Each scene shows the same named points in several views. A view is turned or mirrored, and shifted as a whole, has a little noise and may leave points out.

Scene 1
View 1
Z764: [ 26  15 -16 -25 -34   1   1 -21   7  -9 -21 -13 -17 -14  27  14  -2 -23
   3  -2   7   5]
Z244: [ 31 -41 -18  36  -9  -1  21 -15   0  12   8 -22 -23 -18 -31  29   6  11
  -4  13   8  37]
Z337: [ 23   0 -14 -17 -39  -5  -7 -20  -3 -10 -16 -15  -8  -9  28  18 -23 -28
  19  11  -4  13]
Z233: [ 28 -10 -22   3 -23  -2   4 -24   1  -7 -16 -16 -25 -17   5  23  -2 -13
  16  22   3  27]
Z943: [ 27 -19 -13   7 -21   0  10 -12   2   4  -1 -23 -12 -12  -3  22  -2  -3
  -3   0   5  15]
Z396: [ 29 -12 -14  -4 -22   3  16  -8   7   6  -3 -21 -16 -15  -3  18   7   0
 -19 -16  14  10]
Z613: [ 29  -7 -17  -4 -24   0  13 -14   6   1  -9 -17 -20 -17   2  20   9  -4
 -12  -8  12  10]
Z518: [ 27 -40 -12  27 -20  -3  10 -10  -6   8   9 -27  -8 -11 -19  23 -13   4
   2  10  -2  27]
Z212: [ 27 -44  -7  25 -23  -2   8  -2 -10  11  13 -28   0  -7 -19  25 -21   6
   1   5  -5  25]
Z974: [ 26  25 -12 -42 -37   6   5 -12  13  -5 -17 -17 -13 -12  31  10   4 -22
 -21 -31  14 -13]
Z142: [ 27 -26 -13  13 -18   1  16 -10   2   8   4 -23 -14 -14 -11  24  -1   5
  -8  -3   5  19]
Z750: [ 25 -44 -12  32 -20  -7   7 -12 -11   7  10 -26  -5  -9 -19  26 -24   4
  14  23  -7  35]
View 2
Z396: [ 16 -10  19   1 -14  41 -24 -16  -5  -5   3  10  10  16 -14  18  26  26
  12  -8  21 -15]
Z750: [ -9  22 -11 -10 -24   5 -25 -27 -10 -26 -11  15 -15   0  -9  27  17  36
  29   1 -12 -43]
Z337: [ 18  15  -2  -7 -26  20 -16  -2 -32 -18   8  -6   0  39  -2   2  36  50
  -8  21  -5  -8]
Z518: [ -7  13   0  -7 -22  17 -26 -25  -3 -17  -8  19  -8   2 -13  23  17  30
  27  -5   0 -37]
Z142: [  3   2   8  -4 -15  31 -24 -25  -5 -12   0  16   2   7 -17  20  19  29
  21  -7  10 -27]
Z613: [ 14  -9  18  -2 -12  40 -25 -16 -11  -5   9   8  12  22 -17   8  26  33
   9  -1  18 -15]
Z212: [ -3  22   2  -2 -26  14 -19 -27   0 -24  -9  20 -12  -2  -7  33  18  25
  30  -6  -3 -32]
Z943: [  9   3  10  -5 -16  29 -25 -19  -8 -11   2  12   3  12 -14  18  22  32
  16  -2   6 -23]
Z974: [ 40 -14  31   5 -15  55 -14   4 -22   2  16  -7  23  46  -4   1  49  30
 -13   2  29  18]
Z764: [ 26  -6  13  -3 -14  38 -21  -2 -30  -6  16  -7  12  41 -10  -5  40  48
 -10  14  14   1]
Z244: [-10   1  -2 -11 -11  23 -37 -34  -3 -14  -5  25  -1  -7 -28  24   5  34
  36 -10   3 -51]
Z233: [ 11  -3   2 -11 -13  31 -31  -9 -29  -9   9   2   9  29 -17  -3  28  51
   0  14   7 -23]
View 3
Z212: [ -3  -1 -17 -20  40   4  -3 -35 -14  14  -1  17  13  -2  -4  12  12  -7
  41   6  -1  15]
Z233: [  1  16 -21  -7  37  17 -14   2  -3  32  -6 -30   3 -18  21  18   5 -19
  29  -9  -5   1]
Z244: [-10  -8 -21 -37  23  20   8 -19 -17  34  -9   6  10  -2   9  40  20  -6
  43  13   2  16]
Z396: [ 11  28  -2 -10  28  20  -2  14  17  -4  -6  12  23   1  10  41   5   1
  19  14  -9  11]
Z142: [  4  10 -12 -18  34  14  -4  -6   0  14  -5   5  15  -3   9  30   9  -6
  28   7  -6  11]
Z764: [ 21  46  -5  14  47  14 -23  33  29   1  -4 -30  12 -18  23  19 -12 -15
   7 -10 -14  -5]
Z974: [ 28  56   2  18  45  15 -22  37  37 -16  -6 -15  18 -15  18  21 -13 -10
   0  -4 -16  -3]
Z750: [ -8  -6 -24 -23  42   5  -5 -40 -20  30  -1  -1   6  -8   1  12  13 -12
  45   2   2  13]
Z943: [  4  16 -14 -11  38  13  -7  -6   1  14  -6  -1  13  -7   8  23   6 -12
  28   4  -3   6]
Z518: [ -5   1 -18 -20  37  11  -2 -27 -13  22  -4   7  10  -3   3  20  12  -7
  38   6   0  12]
View 4
Z244: [ 16   3 -12 -13 -23   1  -8  -1  -1 -29  -9  -4   4  -9   8  -6 -10 -20
   3   9 -18   4]
Z943: [  2   8 -30  -4  -2  -2  -2   5  13   0 -13  -1  -9  -3  -8 -16  12  -9
  -5   0 -11  12]
Z396: [ -9   8 -47  -9   8   4   6   6   8  -4 -23   0 -15   8  -4 -26  12  -5
  -4  -4 -12  15]
Z337: [ -3   9 -29  11  19 -18 -20  17  29  41  -5   3 -16 -14 -29 -20  32  -5
 -10   3  -4  25]
Z613: [ -9  10 -43 -10  13   3   0  10  12   3 -21   4 -14   5  -3 -31  12  -8
   2   1  -8  18]
Z518: [ 20   6 -17  -2 -24  -3  -4  -2   7 -10  -6  -3  -2 -11 -14  -4   3 -13
  -9   0 -16   2]
Z142: [  6   6 -30  -9  -6   2   3   3   9 -10 -13  -2  -7   0  -6 -14   6 -10
  -2   0 -15   6]
Z974: [-33  15 -70   1  44  -5   7  20  29  43 -30   7 -35  12 -23 -45  40   8
  -6 -11  -1  31]
Z233: [ -1   5 -16  -5   9 -12 -22  13  19  15  -4   2  -6 -18  -4 -23  16 -16
   2  12  -4  25]

In a view up to two points have been moved. Name them for each view, in the order of its rows, or write none.
view 1 -> none
view 2 -> Z233
view 3 -> Z396, Z764
view 4 -> Z974
